Points on a hilly landscape, in no order, each with its height.
A ball rolls from a point to the lowest of its 2 nearest points, and stops where none of them is lower. Distance is the straight distance between rows; heights are no part of it.
Q_881: [114 171 132 126 165 100  93 143 181 112 170  92 132 113  97  93  99 174
 110  76 141 106 146 153 121 137 152]  height 397
Q_969: [149 116 139  90  89 166 132 142 155 125 129 167 127 108 136 158 131 130
 138 151 153 157 125 137 198 165 119]  height 704
Q_128: [126  52 133  78 161 182 184 131  71 164 102  89 168 108 112 151 146 108
 187 157 161 103 103 137 114 108 175]  height 291
Q_29: [134 172 176 111  45 150  67 135 194 156 118 153  94 171 179 119 162 108
 136 118  72 161 113  92 144 133  41]  height 588
Q_335: [181 118 141  64  91 118 125 119 133  88 115 208 130 143 143 182 133 117
 142 143 104 169 131 174 151 133  86]  height 273
Q_718: [121 147 159 140 116 110  84 152 187 171 172  98 144 115 161 135 148 102
 104 128  85  97 111 106  98 132 114]  height 356
Q_359: [121 125 138 177 122 117 125 131 143 155 150 127 114 134 131 112 116 115
 119 127  94 140 124 104 119 128  94]  height 337
Q_231: [134  23 155 137 162 137 138 110 106 112 105 144 128 103 139 137 161 102
 185 164 135 139 121 166 137 144 145]  height 266
Q_469: [159 167 115 163 125 103 141 132 123 115 138 153 125 153 150 113 119 125
 118 167 157 134 131 125 192 128  94]  height 614
Q_176: [180 127 151 116  92 142  96 123 147  79 101 198 148 166 168 127 100 109
 119 157 122 163 151 174 223 146 122]  height 227
Q_557: [103 139 125  93 140 109 116 100 151 116 160  94 125  99  95 128 126 148
 120 101 113 118 130 132  88 155 118]  height 387
Q_511: [ 91 118 131  96 103 121 121 114 132 111 134 144 159  76  76 104  66 157
  99 102 126 156 122 113  99 114 158]  height 366
Q_206: [152  62 113  80 145 180 191 137 103 164 113 144 124 153 142 172 160 126
 188 168 139 119 123 140 145 103 110]  height 375
Q_366: [124  83 124 158 182 108 105 139 145  85 122 132 113 110 105  75 116 133
 114 124 151 130 139 154 136 126 174]  height 671
Q_762: [119 100 136  94 159  86 131  80  84  53 121 153 162 107 110 103 123 110
 122 163 109 166 106 172 123 129 137]  height 331
Q_390: [145  89 141 121 141 116 130 126  84 105 120 127 170 120 105 114  81 104
 126 173 166 114 117 149 167 107 171]  height 181
Q_817: [128 108 109 135 130 139 112 139 106  74 111 164 166  56  92  89 105 176
 109 163 188 161 125 171 153 146 195]  height 302
Q_843: [124 126 123 173 160 116 123 142 174 175 169  99 135 145 123 135 135 160
 145  71  94  74 144 128  32 116 140]  height 723
Q_709: [ 87  52 119 126 145 144 126 119  65 101 105 130 134  59  84 124 162 138
 170 156 146 179 125 156  85 130 154]  height 489
Q_74: [176 131 136 156 110 130 143 159 119 121 119 132 103 127 136 136 126  93
 101 183 192 120 128 124 167 152 158]  height 662
Q_393: [110 115 127  73  89 140  89  91 114  98 106 142  90 119 110 163 125 162
 161 140 130 172 133 167 202 144  82]  height 286
Q_439: [136 139 114 164  95 111 142 133 107  81  98 167 120 120 128 110  87 132
  73 144 138 171 128 114 162 115 135]  height 236
Q_611: [136 146 137 143 178 128 168 111 114 147 182 111 140 144  99 117 118 124
 132 107 109 131 154 133  74 154 114]  height 648
Q_21: [119 145 128 118  81 150 129 133 160 163 145 144  89 138 120 119 144 103
  93 116 123 116 122  37  76 142 117]  height 268
Q_116: [135 101 116 103 134 117 144 110 108 120 103 122 101 148 126 157 143 120
 142 155 146 100 117 139 179 122 110]  height 326
Q_45: [127 143 122  98 161 108 103 118 161  59 123 144 168  97 120  55 104 135
  94 166 157 144 140 165 191 137 166]  height 316
Q_541: [142 118 115 133 185 144 211 135  82 167 135  80 132 146 128 145 138 130
 155 110 158  97 127 118  92 128 149]  height 515
Q_311: [102  59 149  87 120 168 103 112  96  98 111 137 138  77  97 146 157 108
 157 172 141 170 118 179 163 164 142]  height 422
Q_531: [183 102 147 126 119 150 152 159 113 108 111 147 131  87 131 142 139 110
 122 192 190 142 126 165 177 158 160]  height 674
Q_82: [110 129 134 114 109 119 118 138 136 130 137 116 140 112  94 112  77 119
  98  97 129 128 127  93 114  96 149]  height 346
Q_732: [113 130 137  71  76 127 108  99 177 123 100 148 107 167 137 138 138 128
 135 103  87 101 100 103 169 125  61]  height 232
Q_858: [ 96  75 140 159 154 129 131 125 133 156 143  95 126 112 109 121 118 124
 151 123  84 139 145 138 108 115 104]  height 364
Q_368: [118 144 117 114 163 107 178 147 114 145 116  81 104 157 148 129 150 110
 120 113 116 104 108  98 131  89 103]  height 484
Q_624: [132 159 140 165 118  89  99 129 161 120 164 126 157 103 143 119 109 134
  91 116 125 125 124 128 114 157 153]  height 538
Q_875: [115 119 108 133 122 161 153 135 149 166 150 131 127 108 104 133 124 150
 126 103 153 110 124  82 103 147 141]  height 201
Q_401: [157  66 110  86 130 163 184 125 121 175 101 134 133 150 155 197 157 100
 181 160  92 102 132 120 103  98 102]  height 405
Q_426: [ 83 137  97 115 198 130 116 131 129 110 151 111 115 123  82 105 116 202
 161  53 144 117 142 166  94 105 155]  height 689
Q_575: [139 109 136 183 179 118 127 144 103 137 145  84 125 132  99 136 110 140
 145  87 162  88 145 161  98 132 193]  height 726
Q_509: [143 121 136 185 210 130 129 161 130  77 128 162 127 127 109  92 116 152
 139  54 155 131 163 172  99 131 202]  height 646
Q_954: [126 127 108 119  91 160 154 124 160 179 158 150 108 158 132 140 150 135
 124 132 138  93 115  56  92 142 109]  height 240
Q_269: [110 109 148 122 110  94 107  76 155  83 117 143 117 115 123 113 118 128
 113 124  78 148 122 147 138 154  75]  height 653
Q_115: [106  55 124  95 185 169 167 131  39 125 105 107 150 105  94 118 164 120
 198 159 181 129 101 143 107 113 175]  height 332
Q_38: [ 86  74 138 103 174 138 109 109 140 142 149  92 143 111 107 107 131 139
 162 138  92 131 118 161 135 116 110]  height 389
Q_324: [155  80 137 102  91 163 100 110  73  60  64 187 120 133 120 144 111 137
 147 178 157 197 140 200 202 138 136]  height 194
Q_607: [117 130 117 131 117 108 136 132 124 105 125 106  85 125 119 136 135 114
 102 134 148 119 120 123 142 126 129]  height 354
Q_192: [ 83 156 105  99  80 130  95 126 182 178 120  76 105 123 144 147 162 123
 114 105  70  82 116  71  88 107  86]  height 511
Q_980: [118 169 123 114 133 106 134 139 147 143 130  98 111 179 145 107 147 112
 105 123 124  86  92 102 149  92  86]  height 468
Q_297: [ 73 122 105 106 167 146 147 137 159 169 130  70 146 111 121 141 139 158
 136  59 107  87 111 113  96 119 145]  height 776
Q_570: [121 139 130 163  80 122 116 148 112 162 130 116 131 127 114 144 100  97
  86 117 132 112 119  73  85 110 155]  height 320
Q_138: [ 87  98 101  84 133 183 165 122 143 191 148  65 114 128  85 129 122 166
 142 131 111 135 150 105 104 111 112]  height 374
Q_661: [ 99 179 102 141 168  99 149 135 104 154 148  73 132 135 107 132 105 163
 124  81 119 108 134 127 105  85 109]  height 371
Q_744: [125 132 169 129  98 105  85  85 164  83 109 138 105 152 136  96 117 113
 111 134  70 160 131 148 175 146  67]  height 645
Q_982: [159 143 138 226 147 104 126 144 100  85 123 134 157 115 131 105  93 140
 100 106 161 140 159 162 119 152 211]  height 106
Q_590: [150  84 124 131  93 156 116 109  91  58  73 177 126 118 102  97 107 141
 116 202 173 178 142 179 187 152 151]  height 146
Q_688: [162 144 155 115  76 128 106 103 144  84 125 180 126 148 141 135  94 131
 112 169 118 172 139 161 192 163 104]  height 199
Q_936: [129 134 126 136  88 144 128 118 150 146 126 149  75 155 163 163 169 117
 142 130 121 125 126 103 166 162  73]  height 597
Q_432: [113 138  98  71  67 178 122 131 195 200 103 103 122 133 169 175 172 119
 151 145  48 101 157  83  88 104  58]  height 550
Q_697: [ 88  73 108  78 171 165 159 117 128 169 125  97 128  96 106 121 161 131
 170 149  64 148 154 138  84  91  85]  height 403
Q_376: [ 89 160 101  90  73 155 106 134 199 199  89  79 106 152 178 152 194 127
 148 121  47  96 119  87  89  85  53]  height 531
Q_147: [139  78 120 131 113 153 153 114  82  76  92 179 120  96  85 104 111 143
 111 174 168 179 115 142 127 145 155]  height 192
Q_925: [110 115 105 121 143 185 180 143 144 215 139  67 116 155 130 126 141 124
 130 126  92 119 151  87  97  95 106]  height 344
Q_417: [115 154 130 157 112 144 141 131 119 205 141  94 136 161 176 156 162  95
 141 135  98 100 119  73 106 122  96]  height 279
Q_222: [111 135  63 135  92 147 137 125 173 203 141 110 131 118 149 155 156 153
 147 128  86  86 153  64  43 109  96]  height 473
Q_650: [109 106 139  80 130 102 107  98 149  77 125 141 138  97  90  88  98 134
  96 124 128 147 112 133 125 138 148]  height 353
Q_758: [166 122 153  71 127 174 104 156 135 140 121 154 112 187 156 178 132 128
 172 108 112 155 152 189 225 123  79]  height 756
Q_623: [107  50 118 121 161 115 115 121  74  75 101 166 134  85 111 105 156 140
 167 172 155 170 106 163 129 110 160]  height 516
Q_384: [121  82 108 127 117 135 158 141 105 174 115 116 166  74 131 182 123 113
 158 142 110  95 120 119 108 104 136]  height 490
Q_240: [142 106  98 160 144 135 127 129 109  47  94 182 171  90 101  59  92 181
  98 155 178 163 132 164 122 154 207]  height 327
Q_610: [155 178 138 165  90  99 111 114 135  60 125 145 129 168 143  67  97 111
  33 165 122 152 151 116 122 158 167]  height 394
Q_313: [140 116 143 167 225 135 141 155  80  89 116 121 134 119 100 102 124 151
 174  63 190 125 148 187 104 128 230]  height 663
Q_998: [114  76 108  60 153 196 191 109 103 169 119 114 144 129 111 152 175 133
 182 161 123 123 124 133 123 137 114]  height 340
Q_814: [128 119 101 154 180 142 148 147  76  96 128 145 143  80  74 111 123 180
 151 100 214 143 125 164 112 146 190]  height 297
Q_737: [100 112 104  88 140 150 140 123 104 143 146 120 123  91  50 125  99 174
 139 102 140 137 155 115  50 118 136]  height 416
Q_873: [141 209 142 164 152 102  92 171 135 138 166 136 121 161 153 119 157 111
  96  63 124 101 124  88  26 103 159]  height 820
Q_455: [116 170 122 163  95 132  99 136 124 152 154  95  82 157 125 112 134 121
  97 119 172  99 127  76 125 146 146]  height 581
Q_750: [144 114 121 125 183 111 204 146  86 154 128  83 122 136 144 136 137 115
 149 138 136 108 115 121 135  89 134]  height 499
Q_65: [122 120 136  82 103 133 137  94 180 153 159 138 159 131 140 147 135 130
 144 136  96  99 107 125 135 161  87]  height 109
Q_743: [170  95 143  85 110 172 136 155 101 109 101 173 128 104 125 163 141 111
 144 172 174 163 130 177 208 148 140]  height 687
Q_157: [ 77 132 113 113 206 113 123 121 115 106 146 121 138 107  88  85 119 179
 152  86 136 136 115 156 128 104 130]  height 680
Q_791: [153 205 136 209 169 108 101 161 123 112 144 137 108 185 142 112 133 128
 108  47 158 110 155 120  94 130 192]  height 622
Q_126: [ 80 104  96 118 181 149 160 118 113 148 134  72 135 124 107 148 143 164
 149  65 141  72 115 125 101 129 177]  height 765
Q_217: [142 157 144 116  74 123 113  91 179 130 164 168 147 131 142 115 123 133
 117 144 117 123 108 102 140 173  94]  height 144
Q_869: [118 185 114 107 115 107 106 133 170  96 145 125 136 101 103  78  86 172
  83 110 178 129 132 102 150 149 169]  height 350
Q_107: [151 159 147 209 136  94 114 143 100 155 148 119 112 174 197 122 153  87
 122 144 138 104 110  88 120 121 136]  height 215
Q_457: [150 134 143  93  69 122 115  84 153 113 154 181 137 156 126 133 101 133
 133 158 112 143 123 126 167 150  86]  height 171
Q_69: [ 89 107  92  74 142 142 143 130 144 161 160  90 116 124  69 114 107 196
 137 111 136 114 138 111  78 102 122]  height 396
Q_16: [111 115 109 150 161 143 143 137 106  97 129 152 129  63  86  87 127 170
 126 120 189 173 124 155 129 159 167]  height 269
Q_526: [103  89 136  75 137 112 122  95 101  86 112 155 140 107 119 142 136 129
 153 158 100 161 110 166 153 116  96]  height 328
Q_653: [111 199 142 123 130  89  95 153 160 120 122  95 109 164 155  80 136 105
  80 107 120  97  95  96 130  91 101]  height 455
Q_939: [109 141  76 153 143 113 156 158  96 178 129  76 108 129 114 169 118 156
 129 101 130 109 136 103  84  79 126]  height 392
Q_181: [108 121 106 154 174 139 127 134 128 143 154 122 127 130  89 154 117 195
 163  44 137  91 153 159  52 116 167]  height 702
Q_807: [144 209 137 160 119  95 112 118 118 115 143 119 125 174 150  98 111 109
  85 152 125 141 131 110 164 124  99]  height 624
Q_880: [ 95 152  93 119  91 113 100 149 185 186 149  90 129 100 140 153 146 169
 138 110  89  90 123  83  57 101  97]  height 493
Q_239: [108 136 124 133 103 124 134 139 160 169 133 126 113 122 143 136 136 128
 129 132  81 140 124  89 120 109  71]  height 317
Q_209: [167  96 132 148  81 116 142 151 104 152 120 164 147 123 130 158  88  93
 125 165 122 134 131  98 104  86 129]  height 442
Q_904: [146 120 142  55  65 137 103 100 173 115 122 190 116 166 138 143 114 143
 150 123 108 124 115 126 165 137  72]  height 202
Q_981: [108  98 151  99 131 126 122  85 147 110 144 116 142  98  90 125 123 116
 107 129 122 135 123 135 113 168 140]  height 370
Q_759: [107 111 119 119 165  81 103  81  88  31  96 150 161 102 121  75 119 144
 116 176 126 169 123 195 158 125 142]  height 310
Q_493: [165 140 137 138  86 141 110 152 141 118 113 135  87 146 152 155 145  94
 112 164 178 112 125 126 213 156 141]  height 650
Q_19: [151  86 135 135 146 128 153 128  69 150 118 103 160 121 116 142  99 115
 172 167 172  92 107 144 159 106 163]  height 221
Q_647: [143 158 120 143 111  94  89 120 199  91 134 144  97 133 145  81 140 141
  88 129 154 111 127 106 142 170 127]  height 556
Q_103: [167 121 136 101  69 136 149 123 119 122 103 184 108 135 146 194 138  92
 125 149  97 160 145 124 124 130  88]  height 401
Q_108: [154 117 100 107 113 144 185 123 111 193 119 113 150 135 157 191 152  94
 167 167  87  90 150  99  69 105  97]  height 430
Q_51: [ 92 123 114 109 136 152 152 149 159 178 137  50 125 126 138 143 151 122
 117  99 119  84  95 107 133 111 146]  height 786
Q_560: [125 125 109 178 162 119 123 147 141 156 173  93 114 128 108 146 138 160
 142  81 137  78 149 137  64 128 165]  height 714
Q_536: [145 111 158  75 125 148 132 150 145 155 133 139 130 118 148 183 137 111
 168 152  79 170 141 169 163 100  60]  height 754
Q_134: [101 127 115  75  95 133 125 118 178 162 112 107 115 176 147 149 142 146
 147 116  87  83  90 112 162  90  53]  height 263
Q_513: [160 148 149 119  94 122  79 158 170 112 117 135  91 155 174 145 144  90
 109 164 147 123 147 140 222 129 128]  height 640
Q_310: [157 166 150 203 192 114 134 165 140  92 134 156 113 167 133 108 123 129
 112  36 142 123 169 148  93 132 203]  height 633
Q_967: [118 143  76 112 107 131 156 126 134 198 133 110 149 131 146 166 138 120
 137 148  80  83 157  71  37  88  96]  height 453
Q_202: [130 222 110 130 126  95  93 137 158 103 151 111 127 141 117  72  95 154
  83 117 179 125 145 104 161 137 147]  height 363
Q_89: [161  99 143 121 143 132 122 127 140  83  99 191 165 129 160 106 117 112
 132 175 141 159 131 175 225 137 134]  height 261
Q_999: [130 143 146  93 129 121 130 136 136 145 160 110 152 128 134 133 101 117
 128 153 121 115 112 141 176 106 108]  height 110
Q_804: [143 149 164 140  83 106  79 109 147 103 109 139 115 177 155 109 107  86
 104 139  92 134 125 126 195 130  82]  height 637
Q_631: [110 120 131 126 158  97 128  86 153  89 124 136 120 123 132 106 146 136
 141 123  91 125  99 161 158 151  66]  height 661
Q_571: [ 89  80 148  68 151 158 109 116 148 143 147 106 148 100 121 144 146 138
 167 151 105 143 113 169 173 132 112]  height 413
Q_847: [117 146 130  92 139 117 107 126 149  81 143 126 154  88  96  72  81 155
  96 131 160 143 122 146 159 146 174]  height 334
Q_547: [172  75 143  74 105 160 154 131  87 105  76 167 120 125 124 180 135  96
 156 154 166 135 118 158 172 126 139]  height 703
Q_991: [130 131 113 119  78 147 152 144 147 183 118 153 142 101 158 170 146 103
 140 143  88 138 137  81 108 112  82]  height 345
Q_326: [133 163 110 184 128 138 119 153 113 142 140 116  88 175 117  96 125 124
  92  89 184  96 139  74 125 128 171]  height 595
Q_882: [117 161 137 156 109 132 117 126 162 175 160 108 153 113 148 147 145  87
 109  95  95 101 122  75  71 157 123]  height 335
Q_58: [104 177 127  98 127 109 125 119 175 139 150 107 127 113 106 112 132 159
 113  67  93 118 123  94  53 137 101]  height 402
Q_347: [113 131 126  84 110 111  98 100 142  99 128 128  90 111  99 105 105 162
 139 166 136 164 140 147 185 127  87]  height 315
Q_976: [120 135 131  53  78 142 109 125 193 165 119 100  94 128 137 166 158 125
 147 138  54 124 141 116 115 113  50]  height 568
Q_321: [ 95 201 137 122 122 106  99 131 175 163 157  84 128 150 128  98 131 146
 110  70  87 111 116  85  66 109  79]  height 415
Q_753: [ 64  80 113 104 160 148 114 117  86 101 125 143 153  65  69 117 169 156
 171 112 137 159 122 153  47 127 163]  height 463
Q_738: [137 129 111 170 137  74 130 128 110  59  86 142 134 112 137  98  91 122
  75 134 127 142 128 145 143 105 168]  height 260
Q_166: [105 221 146 142 123 116  75 144 176 160 170 122 129 172 135  66 127 143
 104  59 102 111 101  73  55 111 100]  height 428
Q_682: [167  89 157 129 138 144 199 104  72 134 101 138 171  91 139 166 128  78
 162 158 116 147 121 131  97 156 141]  height 565
Q_947: [131 140 143 126  73 128 116 121 179 121 103 164  91 112 173 163 172 111
 124 120  95 157 115 109 153 167  77]  height 611
Q_99: [122 161 137 136 159 146 157 121 131 175 181  82 143 173 110 119 114 125
 122  96 101 106 140 111  68 130 126]  height 657
Q_272: [121  85 150 120 131 137 132 110 110  98 131 124 145  78 108 134 134 106
 121 152 138 153 118 162 139 168 161]  height 391
Q_812: [148 164 116 159 137 125 165 136  79 111 137 120 133 117  79 127  95 146
  99 101 183 137 144 129  93 137 169]  height 343
Q_519: [167  94 153 101 116 158 168 150  90 139  85 161 122 154 158 180 126  80
 158 139 125 137 123 127 188 108 122]  height 718
Q_782: [145  40 150 152 185 118 164 126 114 141 112 109 119 103 148 135 159 102
 173 147 115 120 126 145 108 133 139]  height 305
Q_275: [133 178 140 188 142 138 107 166 128 142 160 126 100 179 115 104 121 127
 108  51 166 101 154  99  84 119 182]  height 610
Q_348: [144 169 162 114  55 143  64 142 159 145  98 168  85 186 187 164 163 106
 137 106  65 172 130 117 163 116  40]  height 601
Q_162: [100  92 124 152 165 113 125  99  84 113 123  79 117 125  84 126 109 134
 143 102 148  91 126 146 122 144 171]  height 739
Q_318: [136 102 107 149 158  88 125 120  81  43  74 154 153 109 125  88  95 137
  95 175 152 153 135 177 163 106 177]  height 285
Q_754: [145  97 117 164 108 144 168 127  90 101  94 176 126 115  93 111  88 135
  97 145 162 164 133 115 129 132 153]  height 223
Q_771: [109 182 126 141 160  96 127 147 134 106 134 111 128 123 117 139 114 136
 102  42 149  91 123 127 100 118 180]  height 390
Q_766: [139 128 150 173 103  85  95 108 126  76  84 147 131 166 163 104  88  92
  88 158  94 145 130 139 191 104 120]  height 647
Q_638: [134  66 133 167 172 120 132 110 114  72  87 142 130 114 129  80 122 103
 121 129 159 124 124 145 180 145 176]  height 685
Q_876: [159 147 127 167 121 108 163 122 102 134 124 158 133 158 174 149 131 105
 130 152 137 116 113 108 168 131 102]  height 603
Q_693: [115 193 108 146 157 152 143 165 157 197 159  89 121 179 158 127 176 133
 114  70 122  75 116  70  51 110 147]  height 806
Q_995: [135 149 124 160 130 124 129 130 133  64 124 168 114 136  84  61  72 168
  74 102 149 171 162 128  97 137 183]  height 367
Q_992: [119 162 144  78 121 129 144 115 155 160 178  99 168 117 129 142 122 124
 134 147  96 106 114 130 136 138  86]  height 77
Q_517: [117 155 127 170 131 143 135 115 137 206 151  90 165 148 177 152 157  98
 139 110  82  73 119  78  62 132 121]  height 308
Q_282: [150 109 135 118 132 142 190  99 103 160 122 153 175  99 145 175 136  82
 161 147  90 134 136 123  97 152 100]  height 579
Q_415: [162 111 130 203 158 103 139 126  83  96 117 119 146 101 125 110 101 137
 128 147 168 134 143 172 136 152 180]  height 68
Q_655: [ 74  74  90 113 168 138 132  96 111 124 130  92 131 114  91 132 143 163
 152 102 151  80 106 149 113 124 157]  height 752
Q_88: [114 210 145 149 121  84  70 141 168 115 138 120 116 158 142  66 120 123
  76  79 124 112 106  92  99 116 125]  height 443
Q_786: [156 157 152 219 147 101 123 151  99 144 155 116 146 166 167 105 109  89
 108 115 154 111 133 102 121 125 179]  height 178
Q_302: [ 89  90  95  98 171 139 131 110  69 111 138 124 140  96  54 122 129 177
 167 115 162 137 128 154  42 121 163]  height 440
Q_343: [138 117 126 102 153 137 110 123 125  65  96 164 170 105 139  76 115 120
 113 195 162 166 141 179 221 146 159]  height 292
Q_485: [109 134 117 117 120 112 116 118 139 132 152  98 102  99  90 112  98 181
 130 140 120 158 134 131 148 116  80]  height 333
Q_450: [ 87 121 117 111 199  89 136  88 112  88 134 119 139 116 116  98 150 155
 149 115 117 137 112 167 131 147 105]  height 670
Q_963: [116 175 161 141  68 120  62 119 182 142 134 135  91 154 162  90 154 116
 110 121  90 134  93  77 113 128  76]  height 575
Q_490: [101 152 112 130  96 144 129 118 167 149 130 119  83 155 147 134 166 135
 121 108 144  89 106  86 173 158 101]  height 582
Q_477: [150 163 144 166 180  98 154 134 114 108 158 133 139 142 123  96 113 118
  97  94 131 146 147 139  99 144 136]  height 639
Q_306: [ 75  55 144  63 121 175 100 122 113 129 115 132 153  72 101 138 144 126
 174 148 128 161 111 163 162 130 136]  height 445
Q_684: [134 212 127 145 128  98 120 168 130 142 157 133 135 126 126 144 133 117
  90  70 130 119 130  87  36 100 174]  height 826
Q_279: [115 130 116 165 209 109 102 142 156  78 124 138 114 121 100  62 110 169
 112  71 157 130 153 158 136 132 167]  height 659
Q_498: [151  71 137 100 139 155 172 122  61 165 122  80 153 123 110 170 115 111
 176 178 152  96 113 140 115 107 159]  height 257
Q_862: [134 117 128 146 134 116 155 142 119 166 144  99 153 101 142 173 139 105
 138 131 134  92 124 117  95 127 145]  height 510
Q_196: [ 88  67 110  84 187 178 178 111  90 159 136  97 147 104  97 135 165 138
 177 151 104 154 138 141  78 124 116]  height 376
Q_236: [133 121 148  98 129 125 119 139 124 118 133 128 163 109 110 119  79 110
 120 169 139 133 120 155 199 102 145]  height 145
Q_278: [130 169 110 130  79 110  91 126 175 133 148 126  80 144 134 115 144 144
  98 133 172 105 113  84 153 165 129]  height 567
Q_566: [112 158 114 123 150  88 133 128 143 109 125  93 124 110 127 138 145 118
  88  82 145  90 104 116 128 133 157]  height 373
Q_448: [114 125 127  40 107 120 124 122 156 140 134  82  92 122 112 161 144 135
 134 152  87 131 129 128 120 109  74]  height 580
Q_475: [158 138 129 131 129 117 188 111 114 142 129 158 154 128 171 168 140 106
 157 150 109 137 112 126 140 138  87]  height 592
Q_770: [151  71 132 113 171 139 201 118  63 139 123 136 152  93 111 140 147 101
 167 157 149 137 128 134  70 145 146]  height 549
Q_351: [126 185 146 195 136 119 111 137 100 187 148 108 117 173 188 123 165  87
 125 133 109 117 101  84 103 116 100]  height 243
Q_694: [170 109 147 145  57 130 136 149 102 131 105 174 131 130 145 174 111  96
 109 171 121 162 135 118 132 108 114]  height 423
Q_484: [ 97  83 101  94 136 149 156 137 152 174 105 108 147  81 147 167 163 120
 169 139  64 129 138 127  97  93  81]  height 429
Q_636: [142 162 109 145 169 128 151 161  81 111 137 130 137 106  79 124  98 170
 132  89 208 121 152 160 109 123 193]  height 323
Q_179: [151 172 144 167 106  78  75 143 164  95 128 154 109 165 186  82 148  89
  63 157 114 123 107  97 102 121 127]  height 574
Q_212: [117 203 110 157 162 105  96 160 165 128 158  97 108 156 112  77 101 176
 109  82 163 106 152 125 137 120 142]  height 381
Q_191: [140 178 143 138  88  93  80 115 200  91 129 158  98 152 169  78 148 114
  85 137 112 130 103  94 143 151  90]  height 566
Q_696: [145 126 126 101  60 153 127 131 118 168 119 146 136 120 151 209 132  85
 149 154  87 136 155 108 115 123  90]  height 372
Q_979: [130 139 114 152 120  90 111  76 113  65 115 136 145 120 126 121 103 134
 105 159 149 126 132 161 177 164 141]  height 248
Q_983: [117 140 140 144  63 121 100 140 151 147 130 148 103 123 132 119 110 105
  79 120 110 146 129  49  74 109 133]  height 293
Q_555: [124  79 128  82 111 147  81 101  94  72  77 179  98 134 115 127 130 145
 164 151 147 187 143 187 220 130 109]  height 241
Q_859: [110  58 103 104 130 166 155 133 102 165  95 121 155  50 127 178 158 117
 194 163 103 132 147 144  95 104 114]  height 460
Q_695: [139 124 111 166 135 135 131 142 124  61 115 185 147 113  84  69  82 177
  84 102 181 151 144 142 103 148 212]  height 351
Q_600: [147 140 140 178 127  96 125 158 124 139 160 107 151  92 130 152 121 124
 106 119 143 115 133 134  83 149 176]  height 526
Q_428: [123 102 105  86 105 137 153 116 137 162 118 110 106 161 138 171 153 138
 149 137 112  89 103 120 156  97  91]  height 294
Q_123: [143 167 120 134  96  89  94  87 145  76 107 154 144 126 148  98 103 148
  91 169 127 144 143 159 207 157 114]  height 226
Q_966: [131 190 129 166 161 118 117 165 150 166 168 120 108 175 153 101 175 121
 114  79 129  93 118  79  54 117 134]  height 814
Q_567: [145  97 135  51 143 167 137 137 108 136 115 156 132 164 154 189 142 140
 194 131 120 143 122 188 216 109  96]  height 769
Q_214: [158 126 142  92 111 171 131 155 143 168 135 137 102 172 158 179 149 116
 162 141  94 149 151 150 183 129  66]  height 743
Q_796: [104 124 117 161 108 174 162 132 118 204 132  78 115 154 132 153 134 119
 133 123 109 111 142  79 119 118 108]  height 314
Q_757: [177 125 157 120 111 171 165 151  97 173 117 144 116 169 178 194 146  81
 175 139 114 144 136 131 180 132 101]  height 730
Q_11: [162 165 153 125  91 110  82 154 144 124 111 147  97 185 196 169 166  88
 127 143 114 117 125 139 203 121  92]  height 626
Q_71: [154  94 134  45  92 142  98 118 147  96 113 215 121 151 135 158 117 145
 155 123 124 150 131 160 182 124  92]  height 238
Q_945: [ 99 175 105 119 128 111 138 132 129 168 148  78 106 132 104 116 103 178
 132 111 116 138 131 105 133 101  76]  height 352
Q_194: [169 126 149 176 104 103 129 119 107  63  77 166 134 155 182 119 100  95
  88 176 103 162 140 156 198 125 143]  height 656
Q_79: [131  23 153 148 118 164 128 103  91 146 106 145 128 120 119 160 129 102
 177 151 119 135 129 156 145 138 132]  height 214
Q_472: [147 102 112 147 179 133 193 132  74 133 125 113 134  98 108 138 142 132
 150 120 169 121 120 127  87 150 164]  height 532
Q_54: [147 104 133  82 123 119 134 106 102  89 117 182 140 105 138 168 144 121
 153 169 103 172 124 185 151 144  99]  height 303
Q_250: [154 190 121 172 151 110 151 154  81 148 167  94 120 148 104 140 112 138
 119 105 168 119 152 125  83 117 161]  height 361
Q_2: [113 190 133 190 111  90  79 131 123 162 150 110 125 155 174 124 149 113
 116 116  89 115  92  90  94 100  80]  height 271
Q_48: [142 168 139 161 115  84  73 131 198  88 154 141 141 120 150  76 116 145
  80 145 148 111 134 131 143 166 156]  height 548
Q_669: [ 94 176 107 116 118 154 131 153 171 203 160  56 133 147 153 140 166 130
 103  92 112  77 105  76  89 110 143]  height 796
Q_124: [158  56 155 181  96 145 128 112  86 124 106 142 134 119 124 152 104 105
 153 170 134 158 131 163 164 153 135]  height 159
Q_928: [148 176 123 178 103 118 121 120 111  67 116 144 126 157 118  58  68 145
  41 138 149 162 169 125 125 154 175]  height 382
Q_245: [147 169 156 137  71 121  67 158 141 118  91 172  76 178 195 161 169  90
 119 117 100 157 118 119 190 118  73]  height 615
Q_932: [147  85 150 208 130 129 146 112  66 135 121 116 149 100 118 132 102 118
 146 156 144 137 134 160 142 159 144]  height 112
Q_844: [115 114 114 156 128 165 154 147 136 143 145 140 135  71 101 120 121 157
 119 107 174 150 131 115 113 156 149]  height 233
Q_604: [146 147 155 226 158 106 100 138 113 117 147 110 140 143 135  93  91 116
 109  87 157 120 152 143 128 151 191]  height 141
Q_938: [140 187 134 157 152  96 134 117 107  94 141 116 125 154 120  84  96 110
  84 121 135 136 139 129 136 135 125]  height 632

For each start below, name the point where the ball stops.
Q_51 | Q_804
Q_881 | Q_992
Q_709 | Q_417
Q_762 | Q_590
Q_650 | Q_992
Q_509 | Q_998
Q_743 | Q_998
Q_936 | Q_998
Q_115 | Q_992
Q_191 | Q_998
Q_661 | Q_590

Call two points neighbours if one is among the 2 nearest of the other. Go from one point of each pair to the other, from neighbour to neighbour, staying as low as possible. Name the highest point that can't be avoided.
Q_590 and Q_16 | Q_511
Q_875 and Q_804 | Q_194
Q_992 and Q_590 | Q_738
